Points, in no order, along strands that fork, close into loops and pass close to each other.
Two points are linked if the straight distance between their rows is under 67.4. Some points are linked to none.
K462: [-42  25  -5  -3  -9   0  22  27  13 -31   3  12  -4   1   9  -6  16   6
  12 -23]
K966: [ 29   5  34 -12 -14   9 -18 -29  12  38  -6 -11 -13   7  -6  -8 -29   8
  -7  24]
K359: [ -2  50   8  -9   9  23  -1 -11  14  11 -14  -8 -10 -20  29  23   4  25
 -14  31]
K721: [ -8  27  -8  -8  -5   0   9  53  35   6  -4  -2   2 -12 -23  -7  10   9
  25 -21]
K380: [ 12 -24   6   1  15   1 -23 -21  16  -9 -19 -30  -1 -15  -7  -7 -11 -18
 -17  12]
K209: [-16 -31 -24  27 -18 -18  -5 -21 -16  10  -8  28   9  10  -8 -18   7 -13
  17 -11]
K17: [ 27 -18  -8  -3  34  11 -17 -18 -10  21  29  -3   0  16 -21 -20   5   5
  -3   8]
K232: [-21   7  11  -5 -25  16  17   9  10 -40  -8  10   5   5  15  22  14  -3
   9 -16]
K860: [  6   1 -32  -1 -10   3  18  16  -2  13   5 -16  -7  -3  13   9  14  11
  25 -27]
K102: [ 15 -30 -19  11  14 -46 -11 -19 -12   2  -1   6  -4   2 -16 -17   2 -15
 -18  23]
K290: [ -9  17   6 -25 -19  19 -10 -16  -1  25 -12   2   3   3   5  26 -16  -7
  11  13]
K317: [ -8  10 -17  37   2  -9   3  24 -21 -21 -17  17  22 -17 -16 -35   8  -4
  -5 -23]
K472: [ 22 -20  35  19  33  -2  -6 -46 -17  12 -23  17   3  12 -19 -12 -30 -23
 -20  23]
K941: [-37 -20  -6  14   0   0   2 -14  -5 -13  18 -12 -19  -8  28  19  -2  -6
 -15  -3]
K789: [ 17  23  -7  -5 -42  14  11  24   6   5 -33  -1   9 -12  -8  -6  15  11
  17  -7]
K144: [ 24 -39   2  32  -8  -3 -19 -24 -31   3 -18  27   8  -5  -7 -16  13  21
 -13   5]
K768: [-28  20  15 -31  -4  -4   0  36  27  11   4 -20   5  -7 -14   1  20  15
   4  -6]
K235: [ -2  25  -4  42   5  13   1  33  13 -27 -23   1  19  -2 -14 -30   9   8
   7 -33]
K958: [ 11   8 -24  18  -6 -15  13   4  -3 -22  28   9  27  19  -3 -16  10   3
  17 -17]
K796: [-11  15  12 -20  -2  14 -14 -20  29  48 -12   9   2  23  15  44 -21  -1
  29  23]
K305: [  1  -6  21 -20  -3  30 -14   5  20  -5  16  -3   4 -19 -30   3 -14 -18
 -11   9]
K326: [  9  -7   3  -4 -24  27  -3 -23   3   7  -9   9  -6  13  -9   4   2   1
  10  17]
K95: [ 23 -27  10 -12  42   8 -29 -32   5  15  -3  20 -20  13 -26 -26  -8  -4
 -10  10]
K322: [ 17  20  -5 -23   0 -14  22   7   9 -16  26 -24   9   3  25   9  21   3
  -6   3]
K62: [ -7  25 -15 -26  -2 -12 -15  10  30  13  -1 -22   5 -21  13 -14  24  16
   2  -1]
K936: [ 12 -11 -18  -5 -20 -25  23  18 -37 -27  -7   2 -13 -18   9  -3   1 -30
  -9  -7]
K424: [ 14 -42  10  30  40 -29 -22 -40 -26  45  -5  31 -16  -4 -10 -11  -3   1
 -14  17]
K92: [ 12  -9  12 -15 -12  -9 -15 -15 -26  13   4  -7  19   8 -10 -30  -7 -14
 -14   9]
K145: [-25  -1 -10  13   7  -3 -15   2 -12  -4   6  22  19 -10 -27 -53  10  -3
  -5 -16]
K83: [  3   9   8   2 -18  18  -3  10  13   5   9  10  28 -11 -35 -46   7   0
   2  -3]
K119: [-20  36  17 -11  23   6  13 -21  12   6 -13 -11 -29  14   0  11 -40  -9
   0  41]
K714: [ 23 -40  23   3  18  -1 -30 -27  -9  -6 -26   8  15  -9 -17  -9 -14 -22
 -24   4]
K677: [ 36   2  15  10  11  12  -9 -37 -26   2  11  -9  12  16   7   9 -26   6
 -10  21]
K85: [ -9  27  21  -1   7  30  -4 -21   9  -1 -17  -7 -31   4  13  23 -24  21
 -15  35]
K597: [  5  -7 -26  -4 -20  -1  12  22 -18   2 -15  10 -12  29 -10  -5   7  13
  32 -18]
K581: [ 13  -5 -21  -2  -8  21  10 -10 -19 -13   0  10 -45 -11  16  25 -14  -6
   3  12]
K610: [ -1 -28  11  11 -21  27  12  -5 -10   4  -6  15   1  25 -42 -24   9  -7
   2  14]
K70: [-10 -26   4  -1  -1  15 -16   8   2 -23 -12 -10   6 -19 -18  -9   1  -6
 -18  -5]
K513: [-15  -5 -17  47  35 -44  22  39 -29 -25   0   1   5   6  -5  -9  20   9
  -6 -29]
K176: [ 38   9   2 -14  -1  20  -7  -3  21  11  -3  -8  20  -9 -27 -29  18   0
  -4  11]
K885: [ 23  22   4 -17 -13  11  19   3  14   4  33  -5  14   8  10  31  17   8
   8  24]
K854: [-16  30 -10 -42 -18 -20   5   3  14  17   2   4 -21 -10  16   3   3 -21
   4  17]
K231: [-13  26  20  -8  -9  -6  32  49  31   1  19  25   7 -16  41  24  37  26
   2  -4]
K955: [-20  44   8   3 -15 -12  25  49  38   3   9  17   7 -27  29  10  13  10
  18 -30]
K270: [-11 -45  20  20  -2 -27 -15 -32 -17  10   1  35  19  18 -19 -31   8 -11
  -6  -4]
K395: [-20  12 -16 -14 -16   5  34   0  -2   5   2 -10  -6  -5  39  24  16 -18
  21 -24]
K668: [ -5  17   8  -1 -18 -19  39  18  16 -20  14 -16   9  -7  45   5  23  -8
  10 -21]
K80: [ 18 -13  23   8   7  50 -10 -30  22  17  -2   9  -9  23 -14  13 -11   2
   7  18]
K517: [  9 -45  21   3  37 -14 -28 -37   2  13   3  38   8   8 -24 -31  11  -2
 -17 -13]
K206: [ -9 -27  17  12 -24 -11  -7  25 -26  -6 -10  -2   5  20 -22 -17   2  22
  -1 -15]
K647: [ 11 -35   0  17  38 -35 -15 -25 -24  11  -8  10 -21   5  -6  10 -20  -4
 -16  30]
K329: [ -7  15  16 -17 -11  -6   1  -9   2  16  36 -28  -6  -7  13  23 -22 -16
 -17  24]
K754: [ 24  17  -2 -18  25  31  -3 -21 -21  -1  -5 -16   9   9   2  17  -4  -2
  -5  11]
K540: [ -5 -24   5  25  11 -21  -8  44 -25 -11  -5  19  -3  19 -32 -23 -10  25
   2 -29]
K137: [ -1  12   4   8 -35 -25  14  25  16 -19  -5 -27  10   1  20  -6   7  13
   6 -18]
K73: [  0  10  -6 -15 -16  -8   8 -22 -17   9  25 -10  -3   7   1 -15 -13 -21
 -13  29]
K188: [ -2  18   5 -11  -9  -1  29  29  40  20  12   9  11 -20  32  56  25  10
  -7  14]
K404: [ -5  19  18 -36 -10  14 -13  24  17  14   7   1  26 -25 -22   8   7  -3
  -3   2]
K29: [  7 -11 -20  11  21 -20  15   3 -14 -18 -25 -22  24   8  -4  -1  30 -11
   0  -4]
K309: [  3 -20  -7  -4   0  12 -30 -19  11  20 -29   9   6 -13 -14 -26   5  -5
  14 -20]
K831: [ 10  16 -10 -11 -37   5  22  13  19  29 -15 -10  -4   2  11  19  23  11
  23   3]
K497: [ 12   0  -8 -16   2   5 -10   2   3 -12  43  10  32  16 -22 -12   0   1
  13 -13]
K642: [-31  -8 -17  -3   0 -11 -10   0  -7  -6  33  -5   7  -6  13  -9   0  -8
   2 -17]
K238: [-12   9 -13  10   7   3  -2  23  22  -7 -15 -14  25  10 -17 -11  15  10
  20 -34]
K64: [  1   9 -14   0  14  11   0 -26 -14  -3  -2  -5 -29 -14  38  32 -38 -15
   3  -1]
K904: [-13  -3  -8  -5  32  -4 -23 -38  -6   1   9   8 -10  10   0   1 -39 -28
  -3  10]
K252: [-13  11  -3 -20 -19  21   3  19   1 -21   7  10 -29 -33   4   1  10   7
 -12   0]
K746: [-12 -13   3  29  10  24  -6 -30  -7  -4 -26 -17 -33   4  10  14 -26  14
 -19  24]
K122: [ -5 -26  -9  22  30 -13  -2  27  -4 -11 -16 -15  31  21 -27  -9  21   8
   7 -31]
K798: [-11  54  10  14 -12  -3  29  46  19 -22   7  10  -8 -12  20 -21  11   8
  10 -34]
K311: [ 15 -25  -9  -2   6  -5   7  23 -24 -37   7   2  -2   6   1  16   9  16
  -5 -18]
K712: [ 17  12 -17  -7 -36   1  19  12 -14  -3 -12 -13   4 -31   0  -8   1 -20
  -5  -2]
K666: [  1  -7  -3  -1  10  24 -15 -15 -33  19  -1   4 -29  -2 -13 -17 -16   6
 -20  25]
K769: [ -4  -1 -18  -3  11  -5 -21 -10  13  24  -5 -43   3 -11  16  -5  12  15
  -1  -5]
K212: [  3  31  11 -15   1  28  17  12  17   7  16  -3  -3 -20  23  44  15   7
 -15  22]
K908: [ 10  14  23  -6   8  12  -2 -15 -19   1  21 -21 -11   7   6  19 -53  -3
 -16  24]
K254: [-10 -21  16  -3 -41 -12  -1  11  -3  -2  -6 -26   3  11   4  -1  -3  12
  -1  -2]
K776: [ -6  33  10 -13  15   3   2 -17  26  23  13   9  -1   6  29  62 -35   2
  18  19]
K815: [-30 -16   8 -13  -9 -15  12   8  13 -23  24 -10 -35 -19  36  12   3 -23
  -5 -11]
K246: [ 11 -24 -16  28  13 -42  -4  -8 -24  -7 -22   1  30  -6 -17 -18  22  -7
  -9   7]
K211: [  0 -16 -23  21 -17  -5 -11 -21   1   5  16   0  22   0   9  -6  -2  -1
  10 -14]
K166: [ -7  -4  -3   8  22 -25  10  45 -19 -48  13  -3   3  13   4 -10  10  14
  -7 -30]
K20: [ 25 -36 -24  11  12   3  -6  -7 -22 -19  -9  11 -18  -4  -2  21  -2  -2
  -4   4]
K701: [  2   5   3 -25  24   3 -12 -25  19   8   1  -4 -28  22  -9   2 -35 -11
  11  27]
K697: [ -9   0 -21  30   0 -10   8  41 -12 -15  -8  15  -5  29 -17  -7  -9  18
  23 -41]
K777: [-21  16   4 -14  14   7  -1 -22  11  -3  10  -3 -29  10  42  53 -27  -5
  11   7]

A piece is two or more points that can be reached from each other along the links. Count, over all rows, the pieces, the separate loops (a circle has one, a figure eight two, a Y none), the forks (points with three links) and the tips (points with one).
pieces => 5
loops => 1
forks => 8
tips => 16

A tip is a point with one link. Name the tips that can be reached along the links from each point below, in the order of the rows.
K517 => K17, K497, K815
K188 => K232, K936, K904, K746
K908 => K92, K754
K235 => K472, K424, K176, K769
K20 => K610, K513, K80
